Each row is a point on a landscape with many valleys, with its height.
A ball rolls from a point to whichever of its 2 nearest points has the largest drop for the distance, and stops where none of them is lower. Distance is the straight distance between rows; heights are no part of it.
J145: [133 129 168 188 129 106 120 160 110 125  85  95 101 141  75  82 110 124
 144 160  73 105 135 133 124 121]  height 5.17
J225: [107 131  90 144 106  94 121 159 110 129 162 147 135  85 117 131  98 177
 138 113 132 131 172 132 154 141]  height 2.70
J869: [132 110 168 157 108  88 162 142 101 167  68 135 154 147 131 120 148  97
 101 145  92 115 110 147 134  92]  height 2.60
J462: [137 120 112 102 131 115 179  91 163 147  96 117 141 119 108 124 125 108
  99 155 149 115 142 122 129  96]  height 5.69
J332: [115 151 108 140 103 181 131 130 132 106 113 120 143 104 114  80  94 178
 145 173  89  98 127  67 103 155]  height 4.31
J502: [ 92 137 127  84 169 177  71 106 177 142 169 154 173 118 144 175 140 136
 108 112 140 146 125 130 143 136]  height 3.48
J151: [153 127 113  78 132 128 184 132 115  83  83  86 113 160 111 121 158 122
 140 132 132 116 101  84  53 127]  height 5.66
J180: [159 103  87 104 102  65 189 131 109 115 113 135 163 120 115 147 122 148
 138 147 127 134 153  94  99 103]  height 1.80
J60: [ 98 109 126 105 122 163 138 128 113 169 109  95 138 146 160  83 148 125
 165  93 111 126 113 194 158 118]  height 4.20
J733: [110 133 172 130 140 151 121 169 132  99  86  81 133 134  75  69 125 141
 161 139  52 102 135 113 124 169]  height 5.27
J896: [152 160  97 115 155 106 115 138 130 141 155 200 103 143 120 206  78 121
  99 146 175 130 169 158 125 156]  height 3.93
J899: [138 122 100 127 130 136 172  79 114  87  78  95 111 130 132  57 135 117
 155 131  82 124 136 110 134 115]  height 1.88
J702: [139 111 133  96 103 156 150 143 101 118 160 128 127 159 169 143 173 130
 157 128 177 135  99 159  37 121]  height 4.55
J143: [173  77 133 168 124 130 119  56 176 144 125 136 165 139  99 117 127 132
  97 114 160 153  89 130 145 119]  height 4.10
J298: [146 146  68 116 135 110 117 111 152 125 123 162 122  88  93 211  68 180
 101 105 154 115 171  94 166 141]  height 2.43
J730: [108 153  67 143 108 134 126 142 106 123 173 204 127 105 173 177  73 146
 102 130 182 147 141 124 166 118]  height 6.09
J430: [132 146 118 135 153 125 154 113 135 119  66  76 145 137 100 100 135  79
 132 129  89 104 116 173 108  42]  height 4.87
J589: [ 88 110 121  98 142 138 132 111 136 151 167 157 154 151 171 115 132 119
 123 123 115 151 156 179 165 162]  height 5.33
J895: [ 96 132 121  95 117 208 101 127 118 135 167 128 156 115 218 175 161 108
 145 119 139 135 118 153 106 151]  height 3.08
J441: [ 91 166 140 115 121 113 143 174 110 119  93 142 101 118  95 134 118 154
 121 151  43 116 184  94 152 130]  height 5.00
J915: [136 147 176 130 159 120  90 156 159 127  90  94  84 136  77 116 160 101
 113 129 148 104  86 181  92 106]  height 1.89
J595: [132 138 143 137 169 141  79  88 154 126 136 101  79 153 137 103 142  90
 127 110 119 153 115 159 152 117]  height 3.23
J573: [ 90 150 149 127 124 132 111 154 141 176 103 127 128 109 139 140 141 102
 105 119  97 105 146 132 202 123]  height 4.21
J377: [100 158 125  78 162 116 118 152 131 139 185 142 108 141 145 170 120 110
 133 134 141 126 175 171 130 113]  height 4.73
J681: [144 153 155 117 149 111 116 144 138  82 114  75  81 173  91 103 163  97
 144 123 162 118  90 168  58 119]  height 2.37
J613: [148  94 111  87 111 164 169 102 133 137 112 106 161 127 156 126 169 109
 128 105 144 144  76 116 120 120]  height 3.33
J262: [111 116 141  77 122 152 130 133 169 146 111 119 163 156 118 103 179 146
 122 126 162 117  82 175 103 164]  height 5.35
J492: [148 103 120 103 165 122 124  92 153 122 153 138 199 145 117 159 150 119
  98 112 156 164  92 161 102 142]  height 4.93
J528: [138 108 149 163 135 117  91 123 107 126 191 133 104 139 158 104 126 112
 152 121 160 150  97 154  93 121]  height 4.03
J591: [151 113 117 141 132 164 105  94  97 105 153 109 122 124 159  92 146 116
 179 126 157 130  81 144  75 110]  height 3.81
J87: [157 109 102 152 103  80 164  82 118 107 115 138 131 126 126 101 101 124
 122 145 147 133 154 128 140  94]  height 2.19
J47: [143 103 147 165 125  98 138 121 125 172 121 151 166 131 127 146 143 116
  91 139 165 142 110 202 145  73]  height 5.36
J309: [133 128  88 162 102  79 177 103 144  99  99 153 119 125 106 116  77 108
  85 182 126 104 173 118 136  90]  height 2.53
J84: [143 120  98 104 110 160 215 141  70  99  88 111 127 137 164 130 147 100
 148 167 139  93 131 130  53  97]  height 4.29
J146: [ 82 108 181 137 124 148  53 157 153 174 134 144 118 145  99 110 128 121
 117 141 137  83 118 162 134 161]  height 6.35
J742: [168  87 103 126 107 100 203  98 113 158 125 154 205 146 141 154 141 156
 117 136 166 153 110 117 128 131]  height 2.28
J45: [109 115 124 120  94 187 138 135 117 155 141 128 128 144 222 141 162  95
 152 110 116 132 119 150 147 168]  height 2.82
J480: [146 126 109  93 116 142 167 110 129  93 108 122  86 138 114 104 119 111
 117 164 167 106 124  98  51 131]  height 5.47
J314: [154 154 163 191 117 125 127 160 111  95 113 103  78 110  92 102 109 145
 143 136  69 118 144  76 124 145]  height 5.07
J208: [143 101 162 128 118 111 143 139 147 115 104 111 146 121  77 112 124 144
 121 141  91 123 129  60 122 145]  height 4.79
J353: [105 144 101 115 113  94 146 144 100 108 138 163  91 101 113 147  98 163
 141 128 139 129 182  89 141 113]  height 2.45
J781: [109 160 133  41 171 126 114 161 124 150 140 109  84 155 150 189 151  98
 132 115 122 131 145 158 137 138]  height 4.53
J413: [123 169 121 159 143 120 118 172  78 123 185 169  35 126 169 156 126 128
 140 117 132 148 145 103 115 135]  height 6.51
J935: [146  88 155 151 130  83 155 134  99 155 146 130 189 152 141 137 144 129
 127 116 158 162 111 176 106  96]  height 5.61
J481: [184 122 155 199  95 113 127 102 146 166  91 139 126 134 122 149 134  96
  88 146 133 123 115 138 156 115]  height 4.96
J739: [171  87 140 125 117 117 131 112 109 122 165 116 137 126 125 133 152 143
 151 127 153 153  97  73  79 141]  height 4.64
J981: [ 80 150  96 112 145 148  65  89 150 124 180 121 148  88 109  94 106 153
 138 111 124 139 164 136 181 141]  height 6.20
J157: [141 129 155 137 137 132 127 107 108 107 158 125 111 200 172 124 164  95
 133  89 121 173 102 155  84 167]  height 4.88
J329: [113 134 178 147 141  99  60 161 121 144 148 120  77 139  90 143 119 132
 119 142 141 106 146 124  97 132]  height 6.16
J800: [117 130 102  88 118 125 185 108 135 117  73  93 120 132 161  87 137 107
 144 126  68 137 130 113 174 118]  height 2.23
J627: [130 108 160 119 118 158 136 162 127 112  91 120 173 119 117 115 162 158
 135 146 122 122  77 102  78 158]  height 4.83
J340: [114 153 131  79 177 142 108  84 155  90 137 101  78 161 140 111 143  70
 130 122 120 145 129 194 114 100]  height 2.97
J297: [109 199  76 136 149 102 107 123 117 129 128 131 110  82 138 170 110 132
 100 109 141 131 156 149 164  56]  height 6.26
J605: [114 141 131 112 164 158 111 106 147 117 171 129 101 145 183 151 144  77
 127 116 109 160 135 140 125 161]  height 5.32
J271: [121 121 158 175 122  79  83 162 118 178 128 111 171 121 116 145 155 146
 120 121 120 115 126 144 133  90]  height 5.85
J811: [113 141 143 140 136 155 111 133 145 110  80  83 159  78 104 105 122 161
 118 144  30 120 119  59 146 145]  height 5.10
J978: [ 99 138 137  93 153 130  96 155 142 160 146 134 132 131 151 210 163  99
 111 112 111 147 131 138 132 133]  height 4.30
J770: [156 120 127 139 118 156 168 110 128  77  82 106  88 150 106  78 101 115
 144 160  79 119 121  87 104 122]  height 1.52
J432: [127  90 104 137 103  76 173 137 116 133 135 139 148 143 127 115  92 170
 151 127 135 143 147 105 151 157]  height 2.55
J910: [143 107  96 171  95  87 161  57 147 133 122 147 125 116 137  96 118 117
  81 139 155 150 130 159 189  93]  height 2.51
J672: [ 98 153 159  96 168 130  54 171 144 156 150 133 130 114 100 164 143 165
 129 102 103 122 116  95 122 151]  height 3.89
J657: [136 118 153 104 168  86 119 120 153 121 185 143 147 189 128 132 141 123
 125 118 111 164 145 142  92 177]  height 4.41
J948: [123 151 100 127  98 164 171 155 120 115 107 114 105 104 155  96 127 134
 130 133  87 132 145  77 209 166]  height 5.20
J286: [102 128 133 128 114 172  87 135 124 160 133 125 178  73 150 134 136 150
 136 130 137 105 105 108 111 120]  height 5.30
J656: [124 133 110 135 132 126 132 132 106 101 136 111 143  88 113  89 120 155
 169 140 112 114 151  95 118 104]  height 4.01
J990: [165 121 120 141 171  71 129  66 155 100 152 125 117 137  84 106 103 125
 107 124 166 162 130 186 116 100]  height 3.15
J19: [142  99 121 110 125 152  97 129 118 102 186 145 133 114 142 123 118 142
 173 137 168 135 107  95  58 157]  height 4.43
J654: [143 131 141  86 162 134 114 108 138  92 137  92  81 188 129 111 161  82
 130 112 144 146  98 187  74 137]  height 2.71
J909: [ 97  96 103 102  98 181 164 118 102 164 151 136 138 118 204 120 137 119
 137 140 159 119 135 158 132 139]  height 2.52
J460: [148 141 177 104 138 105 113 170 132  92 117  79  79 160  87  87 157 144
 152 116 102 129 108  93  92 176]  height 3.36
J919: [135 100 164 144 134 121 108 151 100 149 102  88 119 153 130  87 166 103
 154 106  96 107 121 151 144 139]  height 3.78
J453: [133 138  97  71 139 116 190 106 118 110 103  87 113 148 155 102 147  96
 157 118 114 130 136 156 125 111]  height 2.59
J380: [145 104 111  66 130 115 162 154 100 115 174 138 133 147 131 149 148 130
 144 139 192 130 136 159  44 110]  height 4.89
J219: [152 151  92 117 128  99 169 126 116 124 179 190 108 157 156 193 100 104
 101 144 165 152 165 156 138 132]  height 4.11
J804: [126 145 102 187 106 158 147 125  85 107 127 130 139  75 135  79  84 179
 158 163 114 106 157  97 106 134]  height 4.17
J643: [152  77 153 177  97 123 146  95 144 174  93 142 190 147 116 112 154 147
  98 124 163 154  94 149 138 125]  height 4.40
J399: [138  95 150 123 118  84 119 115 156 138 115 126 122 169  91 118 125 127
 117 113 113 130 147 139 185 145]  height 6.60
J108: [166  74 110 168 109  77 167  88 113 131 149 149 170 126 144 124 105 144
 124 130 177 144 112 131 127 107]  height 1.78
J867: [111 126 148 102 145 187 103 146 115 144 142 102 114 144 151 100 153 120
 172 111 125 110 126 171  95 160]  height 4.44
J14: [105  88 146 101 136 129 124 105 148 126 150 111 172 199 115  67 164 159
 145 104 137 178  95 184 100 181]  height 4.78
J704: [124 124 148 135 112 122 130 131 161 144  95 110 152 118 120 125 132 136
 135 138  63 132 115  54 172 148]  height 4.95
J786: [109 183 123 149 135 138 107 136 107 145 128 136  48 102 142 153 124 102
 133 146 121 100 148 119 117  88]  height 6.78
J975: [167 115 159 163 123 138 112 115 136 167 133 131 134 157 133 148 140  83
  88 155 164 136  97 173 124  90]  height 5.16
J137: [178 138 143 156 127 131 123 137 111 106 140 104  79 117 127 104 132 134
 147 119  98 137 131  46 116 128]  height 4.97
J569: [153 145 126  95 138 155 138  98 150  68 101  83 129 119 105  84 152 125
 146 108 135 123  65  94  83 102]  height 3.20
J429: [123 174 143 177 114 126 128 184  88 146 134 124 127  86 162 150 146 139
 137 118  74 138 141  83 185 135]  height 4.57
J99: [158 139 162 135 107 124 158 168  99  97  79 115 135 141 138 148 166 112
 120 136 165 113  72 127  30 114]  height 4.99
J119: [123 144 111 106 129 132 154 139  81 119  95  91  64 158 150  97 142  89
 179 110 118  99 153 165 123 121]  height 2.88
J875: [184 136 135 118 149 105 138 127 148 142 159 191 121 172  92 184  90  90
  96 159 170 118 178 181 141 148]  height 3.72
J474: [112 124 132  85 126 201 152 151 105  97 109 112 109 102 126  82 123 146
 173 146 141  83 130  94  67 167]  height 3.55
J688: [124 129 161 132 113 199 126 141 145 119  75 120 133 132 134 102 145 119
 127 159 107  89  66  75  92 145]  height 5.06
J292: [146 135 191 140 142 113 107 155 105 119 114  68 109 150 112 106 169 126
 168  82  78 133 120 105 129 152]  height 3.57
J362: [116 153 163 135 141 127  51 142 153 143 143 135 144 100  78 204 131 146
 116 107 132 123 125 100 114 125]  height 3.69
J116: [100 138 111  92 110 142 142 132 116 141 160 158  73 129 170 144 105 119
 126 135 147 112 156 106 179 157]  height 5.95
J762: [ 96 193  97 150 135 132 106 130  82 122 160 161  51  98 144 181  99 143
 126 125 165 128 160 125 120  79]  height 6.32
J61: [126 109 111  82  92 189 201 131 112 106  88 119 130 131 149 107 150 125
 156 148 142 106 122 103  69 144]  height 3.91
J942: [117 102 131  89 129 133 143 143 100 131 163 106 105 175 171 105 149 113
 168 124 136 135 153 185 116 157]  height 4.59
J934: [129 109 144  96 114 136 150 124 132 119 123 100 118 209 164  98 159 120
 146 103 114 152 117 166 114 176]  height 4.75
J98: [133  80 165 146 117  83 108 163 120 177 122 119 220 126 101 143 151 156
 123  98 120 122 107 125 118 122]  height 5.68
J346: [104 138 135  66 115 164 156 155 150 131  59 108 149 147 105 119 171 134
 114 152 134 100 101 145 101 154]  height 5.60
J252: [122 168 121 147 160  90  79 148 136 143 140 141 122 108  98 172 111 128
  96 110 136 122 150 156 177  92]  height 6.42
J694: [129 138 192 202 152 107  42 168 125 140 151  97  90 129  99 119 126 139
 146 118 108 104 106 128  95 116]  height 6.07
J876: [ 87 131  72 155 121 139 117 116 122 142 182 181 156 118 188 144  98 130
 105 107 173 140 126 148 189 135]  height 5.98
J263: [135 114 160 131 100 131 153 161 123 100 104 120 122 143 105 126 125 146
 142 163 120 110 116  39  63 157]  height 4.60
J911: [185 129 102 140 151  74 126  96 149 107 161 165 122 149  85 152  90 114
 109 140 171 150 177 184 130 116]  height 3.45
J296: [146 141  95 117 143 141  91  76 177 129 146 162  87 113  87 176  62 149
  93 133 161 117 169  93 157 157]  height 2.75
J670: [133  58 104 107 100  91 186 110 135 164 124 157 166 157 141 119 123 157
 121 139 164 129 146 130 153 156]  height 2.73
J414: [129 187 123 133 125 126 100 135 104 125 171 176  57 110 148 202 116 144
 133 123 133 144 149  94 144 120]  height 6.43
J192: [136 110 104 177 110  75 109 166 101 108 193 160 165  91 109 121  98 178
 132  95 145 148 145 131 194 133]  height 2.92
J276: [ 97 139 156 151 131 140  56 161 112 155 177 165 124 146 128 122 116 133
 137 133 150  99 137 142  99 148]  height 6.25
J66: [115 148 145 128 148 176 175 161  54 129  91 111  87 144 142 114 133 104
 179 139 105  96 148 125 106 120]  height 3.12
J54: [134  92 119 133 135  96 108  79 187 151 124 131 148 152  86 114 107 136
  92 126 135 140 139 173 204 135]  height 6.71
J963: [142 105 111 127  96 149 166 130 126  85 116 130 134 116 109 109  93 178
 124 182  98 121 140  47  77 146]  height 4.45
J269: [171 112 124 144 142 103 136  54 161 132 132 134 121 136 100  92 121  92
  88 133 150 156 125 196 168  83]  height 2.83
J996: [144 122 123 120 113 191 159 108 121 144 101 100 148 127 193 165 184  85
 106 121 159 136  67 127  88  96]  height 3.70
J698: [126 183 100 134 131 131 140 138 129 104 101 151  91  77 113 159  95 153
 121 155  92 121 161  48 141 110]  height 3.21
J540: [121 103 118  95 153 118 130  89 156 153 138 143 201 152 150 170 155 119
 117 104 124 171 120 178 159 129]  height 5.15
J825: [170 124 129 120 120 111 135 109 123 108 165 112 108 133 146 124 137 129
 154 116 116 148 111  78 146 157]  height 4.82
J160: [ 95 165 121 144 109 145 154 184  89 114 102 137  95 125 125  97 110 135
 131 141  70 101 177 109 183 156]  height 5.09
J16: [119 107  89 151 130 124 106 104 136 140 176 153 157 100 159 114 112 131
 119 118 155 140 124 155 159 100]  height 5.86
J793: [136 131 121  92 114 127 168 182  87 117  97 119 162 125 129 144 156 114
 133 159 144 105 119 139  43  93]  height 4.65
J37: [112 137 134 152 142 148 131 130 131  93  89  83  80 144  94  50  98 109
 185 129  62  86 155 152 128 115]  height 5.44
J484: [159  90 113 107  90  65 203 117 122 120 121 120 128 149 134 114 119 147
 141 111 129 158 131  78 126 145]  height 2.26
J489: [159  99 138 156  80 121 180 103 132 105  70 123 109 167 130  87 102 123
 105 164 110 120 132  93 119 137]  height 1.90
J886: [150 119 139 148 133 161 119 105 101  86 108  89  72 122  90  36 104 116
 184 106 117  91 129 136 105 140]  height 5.55
J715: [103 158 136 176 137 111 120 158 108 121  85 110  79 115 100  80 114 109
 143 123  85  95 157 149 142  90]  height 5.31
J523: [ 77 133 117 126 174 151 102  94 161 111 189 145 153 119 191 111 136 105
 140  90 106 165 153 126 140 174]  height 5.41
J153: [120 180  93 118 134  98 142 125 134 127 131 142  83 106 105 155  82 117
  88 149 168 113 168 156 166  69]  height 6.10
J792: [136  91 154  99 145  96 122 115 153 133 168 124 143 171 113 100 141 149
 146 100 138 170 115 144 129 155]  height 4.58
J852: [131 103 133 165 129  98 110 164  77 163 176 135 179 131 169 159 151 123
 139 122 136 145 121 173  94 107]  height 5.63
J757: [137 139 112  97 131 128 178 119 153 116  72 124 182 120  77 144 115 131
  90 166 126 131 117 151 102  70]  height 5.40
J719: [126 103 146 136 148 116 101 149 103 120 206 141 146 144 146 134 121 134
 153 130 168 142 119 150  36 133]  height 4.22
J806: [135 106 120 137 131 144 122 131 108 130 135 102 165  84 146  84 147 157
 172 112 104 145 104 117 143 105]  height 3.80
J785: [147 123 138 128 138 128 116 121 119  95 181 103 133 171 213 158 175  68
 134  85 120 167 119 172  57 144]  height 5.01
J479: [131 144 152 102 134 141 131 147 133  66  97  81 108 115  89  77 146 152
 163 109 123 114  93  74  86 182]  height 3.13
J577: [125 137  95 133  87 123 148 116 156 128 132 186 109 106 120 132  65 138
  91 124 155 115 156  86 216 156]  height 5.67
J34: [125 122 170 147 113 178 164 138 121 108  48 105 125 185 124 101 151  99
 139 138  93  94  82 102  99 175]  height 5.28
J476: [100 195 133 154 121 129 117 158 105 160  99 127 139  82 142 129 115 144
 116 136  69 109 142 112 201 113]  height 4.42
J977: [ 84 151 131 109 139 184 135 163  80 127 125 114 108 106 128 104 128 138
 183 147 118  78 153 127  95 129]  height 3.32
J349: [105 124 163 119 117 168 153 163 116 121  59 114 130 156 112  81 151 124
 136 135  99  97 112 151  89 145]  height 5.46
J973: [121 152  65  89 159 107 120 120 138 127 146 123 167  71 104 173 113 156
 142 112 129 138 160  90 153  96]  height 1.58
J891: [144  88 141 172 103 128 168 104 158 182  67 153 179 131 114 146 143 117
  77 164 139 123 117 128 154 121]  height 4.70
J197: [129 121 132 159 175  94  70 106 177 147 136 152 152 144 116 163 109 121
  95 120 114 136 145 171 191 147]  height 6.68
J3: [109  78 150 111 109 130 154 134 133 153 120 126 174 176 131  93 183 166
 123 101 173 149  93 197  76 152]  height 5.05
J403: [134  91 148 116 132 101 124 133 136 168 111 131 215 140 112 162 180 145
 119  99 126 174  95 161 140 124]  height 5.42
J552: [ 78 117 124 134 125 121 118 120 146 153 153 172 124 145 140 106  99 134
  99 123 131 116 144 167 199 148]  height 5.45
J745: [163  96 115 139 136 128 136  74 145 139 156 165 187 158 152 157 113 131
 102 128 180 165  86 148 122 153]  height 4.74
J203: [161 110 116 142 121 123 147  84 129 147 167 163 135 143 175 168 127 100
 107 140 177 142 123 120 137 140]  height 4.54
J680: [149 155 124 105 121 103 152 111 139 141 100 141 101 127 108 152 113  92
 106 161 145 118 162 132 167 105]  height 5.90
J23: [140 116 180 125 161  87  91 157 159 114 168 145 155 182 110 168 138 143
 134 100 109 160 107 108 107 191]  height 4.26
J220: [143 117 162 128 105 146 132 170  99 124 154 110 122 156 178 160 178 112
 151 112 144 149  91 120  62 149]  height 4.27
J495: [ 97 145 105 111 145 151 100 116 121 112 181 139 112 121 147  87 115 154
 160 121 112 136 160 139 155 164]  height 6.13
J94: [129 142 129  94 153 137 127 126 129 125 155 104 118 149 180 167 159  72
 119 114 128 157 131 179  91 114]  height 5.18
J232: [118  93 192 129 114  96  95 160 163 157 121 132 113 171  87 116 143 133
 115 126 127 100 121 137 141 163]  height 6.46
J6: [135 121 130 189 106  93 102 131 138 161 133 162 155 107 120 179 102 144
 115 103 120 155 111 100 214 124]  height 5.29
J755: [115 132 133 113 131 167  77  83 182 146 141 129 139 109 129 154 127 121
 108 127 116 128 104 107 172 147]  height 3.71
J320: [127 172 123 162 127 158 127 148  69 125 158 153   4 103 201 142 134 106
 138 121 118 112 144 129 132 127]  height 6.59
J966: [147 103  83 195  97  82 135 142 127  94 151 165 150  86  96 142  60 162
 106  92 171 147 155 112 168 119]  height 3.18
J178: [ 97 119 115 129 114 131 142 101 154 175 122 139 118 120 136  96  99 103
  92 146 140 120 142 189 186 107]  height 5.56
J93: [108 132 166  88 167 114  85 169 151 137 156 138 164 147 131 175 164 124
 128 110 112 152 107 131 127 175]  height 4.09
J939: [162  94 118 146 129  94 109  66 178 144 120 141 161 104  77 133  90 145
 103 119 167 140 127 120 139  99]  height 3.79
J938: [125 110 142 140 145 153 141 122  92 129 107  79 113 164 144  59 138 118
 201 116 114 117 123 187 154 148]  height 3.99
J35: [124 125 166 133 137 120  77 148 159 128 125 125 138 126  89 137 154 106
 112 133 155 115  82 131  84 110]  height 2.41
J382: [109 159 158 120 149 152  69 139 148 146 105  98 105 106  90 114 142 131
 124 122  87  97 121 124 148 124]  height 4.19
J450: [158 126 135  67 120 146 136 119 163  87 126 114 117 131  90  90 134 141
 144 130 145 126  93  71  98 159]  height 2.77
J330: [111 168 135 169  90 112 139 193  74 131 112 148 116  93 138 175 119 157
 106 144  69 128 160  56 160 122]  height 4.71
J415: [112 153 121 186 106 161 123 146  81 132 127 151  29 117 156 105 118 107
 128 155 145  87 150 124 132 111]  height 6.69
J283: [118 154 138 131 136 140  82 119 168 168 102 111 101  87 115 171 144 109
  95 122  98 114 111  92 179 121]  height 3.96
J245: [ 68 144  88  84 108 161 131 107 140 151 165 149  97 116 154  94 111 149
 136 147 128 109 170 137 191 154]  height 6.05
J932: [118 119 114 142 134  94 143 116 146 121  80 103 174 112  80 119 116 115
 105 145  95 120 135 152 114  49]  height 5.12
J150: [143 116 122 117 139 160  96  99 138 115 123  94 126 106 120  90 145 137
 146 114 132 143  85 119 116  97]  height 3.53
J156: [126 104 115 150  72 133 127 128 160 132 131 158 123 107 131  84  92 163
 115 120 115 142 149  86 232 156]  height 5.50
J881: [128 134 179 188 133 130  65 172  98 168 124 109 144 111 115 138 140 133
 134 114  95  97  94 131 118 109]  height 5.99
J710: [124 149  91 120 111 136 149  99 129 122 149 180  59 104 132 129  85 116
 119 157 171 119 167  90 183 137]  height 5.82
J740: [134 134 157 111 167 180 125 140 125  91  90  75  95 137  62  48 135 136
 181 130 103 101 128 138 122 166]  height 5.39
J149: [129 160  90 166 101 101 149 123 150  95  93 150  82  87  97 147  78 130
  90 150 117 126 171  82 159  98]  height 2.91
J930: [152 111 114  71 122 116 171 117 119 121 132 134  98 141 119 145 120 115
 126 177 195 109 146 135  54  97]  height 5.21
J426: [134 107 121 168 127  95 124 120 151 136 157 171 145 133 148 142  96 137
 112 107 136 163 118  96 187 177]  height 5.11
J513: [ 92 147 102 131 185 124 107 109 160 119 160 171 161 128 182 144 121 119
 101 106  98 168 143 160 164 166]  height 5.43
J70: [114 143 124  97 146 117  90 162 134 143 139 129 179  91  87 216 134 157
 109 123 151 111 107 108  72 102]  height 3.31
J86: [168 119 142 143 102 171 153 119 110 135 125 120 118 134 194 148 166 101
 149 121 154 154  74  87  73 130]  height 4.02
J357: [118 165  74  79 139 127 173 132 127 106 147 136 121  70 125 147 117 149
 139 121 135 138 178  84 151 106]  height 2.06
J81: [115 143 133  95 149 143 131 120 156 123  53  83 134 130 118  96 154 101
 133 127  84 102 115 137 123  94]  height 4.63
J958: [ 98 163 159 113 150 168  96 165 153 126  52  83 126 115  87 117 163 126
 132 132  69  98  99 132 115 107]  height 4.39
J20: [142 105  86 184 113  91 110  83 166 110 132 144 137  84  91 108  58 171
  99 120 161 136 147 120 170 113]  height 3.46
J533: [107 158 146 139 142 168 118 163 119  84  90  78 134 103  83 103 101 151
 140 166  24 119 147  91 135 121]  height 5.19
J678: [175 113 121 148 137  99 125  85 142  93 165 147 110 128 146 141 100 129
 125  89 142 176 102  85 174 160]  height 4.98
J607: [120 132 118 144  97 117 147 126 137 145 120 130 107 113 141 118 131 125
 120 118 114 137 121  72 235 156]  height 5.34
J338: [156 102 110 143 122  93 166 143 120 155 160 192 128 139 161 198 105 114
 101 136 144 165 140 117 158 133]  height 4.32
J756: [120 115  94  69 118 188 162  96 127 144 118 115 141 120 181 131 156 108
 144 114 164 125 127 161 122 107]  height 2.90
J717: [147  99 143 133 102  82 199 129 110 134  73 126 163 153 117 139 134 146
 117 151 117 129 128 119 113  95]  height 2.33
J659: [109 181  90 155 125 127  82 136  82 103 176 183 105  90 165 154  96 153
 120 100 163 150 143 127 153  90]  height 6.21
J971: [121 128 123  87 116 189 130 161 111 134 116 100 190  86 146 120 170 158
 155 126 130 127  97 102  87 125]  height 5.08
J411: [117 102 137 149 119 130 111 129 102 154 163 126 186  91 174 147 145 146
 135 108 144 137 103 132  80 105]  height 5.48
J505: [147 104 145 187  84 105 147 132 120 143  71 115 145 142 114 108 115 108
 103 173  93 111 108 107 110 125]  height 2.24
J469: [ 86 135 117 134 155 143  50  98 155 147 150 124 165 102 104  99 117 145
 140 116 123 109 135 178 154 111]  height 6.29
J490: [116 149 143 155 109  76 149 177 116 119 102 132 101 107  91 180 102 159
 100 139  72 111 193  87 159 120]  height 4.86
J636: [131 127 136 124 128 137 109 139 143 131 115 118 153  99  95 162 134 141
 108 134 174  94 112 101  74 106]  height 2.87
J342: [118 176  85 109 149 109  95 112 134 118 134 151 142  69  81 183  79 164
 103 114 149 103 152 110 127  98]  height 2.05
J871: [ 86 141 101  67 152 173  74 117 130 125 169 126 156 104 169 150 138 132
 138 119 134 143 117 141 111 141]  height 3.29
J183: [106 134  81 132 118 121 130  84 126 139 135 142 149 105 120 114 106 125
 111 139 171 117 153 187 171  87]  height 5.72
J980: [142 135 154 161 159  86  82 123 151 152 145 147 160 135 102 185 109 103
  90 113 129 132 130 170 136 104]  height 6.56

Call two points neighbours if one is among the 2 nearest of the other. Go from one point of each pair to the other, from neighbour to neighbour, staying as low as possible. Name the highest point that can't be avoided.
J108, J180 | J670
J180, J770 | J869
J915, J627 | J346
J87, J973 | J698
J589, J93 | J513

Write out the way that a ball takes from each point below.
J793 | J84 J61 J474 J977 J66 J119 J453 J800 J899 J770
J415 | J320 J413 J414 J762 J659 J730 J876 J16 J183 J178 J552 J589
J197 | J980 J252 J297 J153 J680 J462 J757 J932 J430 J81 J958 J382 J283 J755 J502 J871 J895 J45 J909
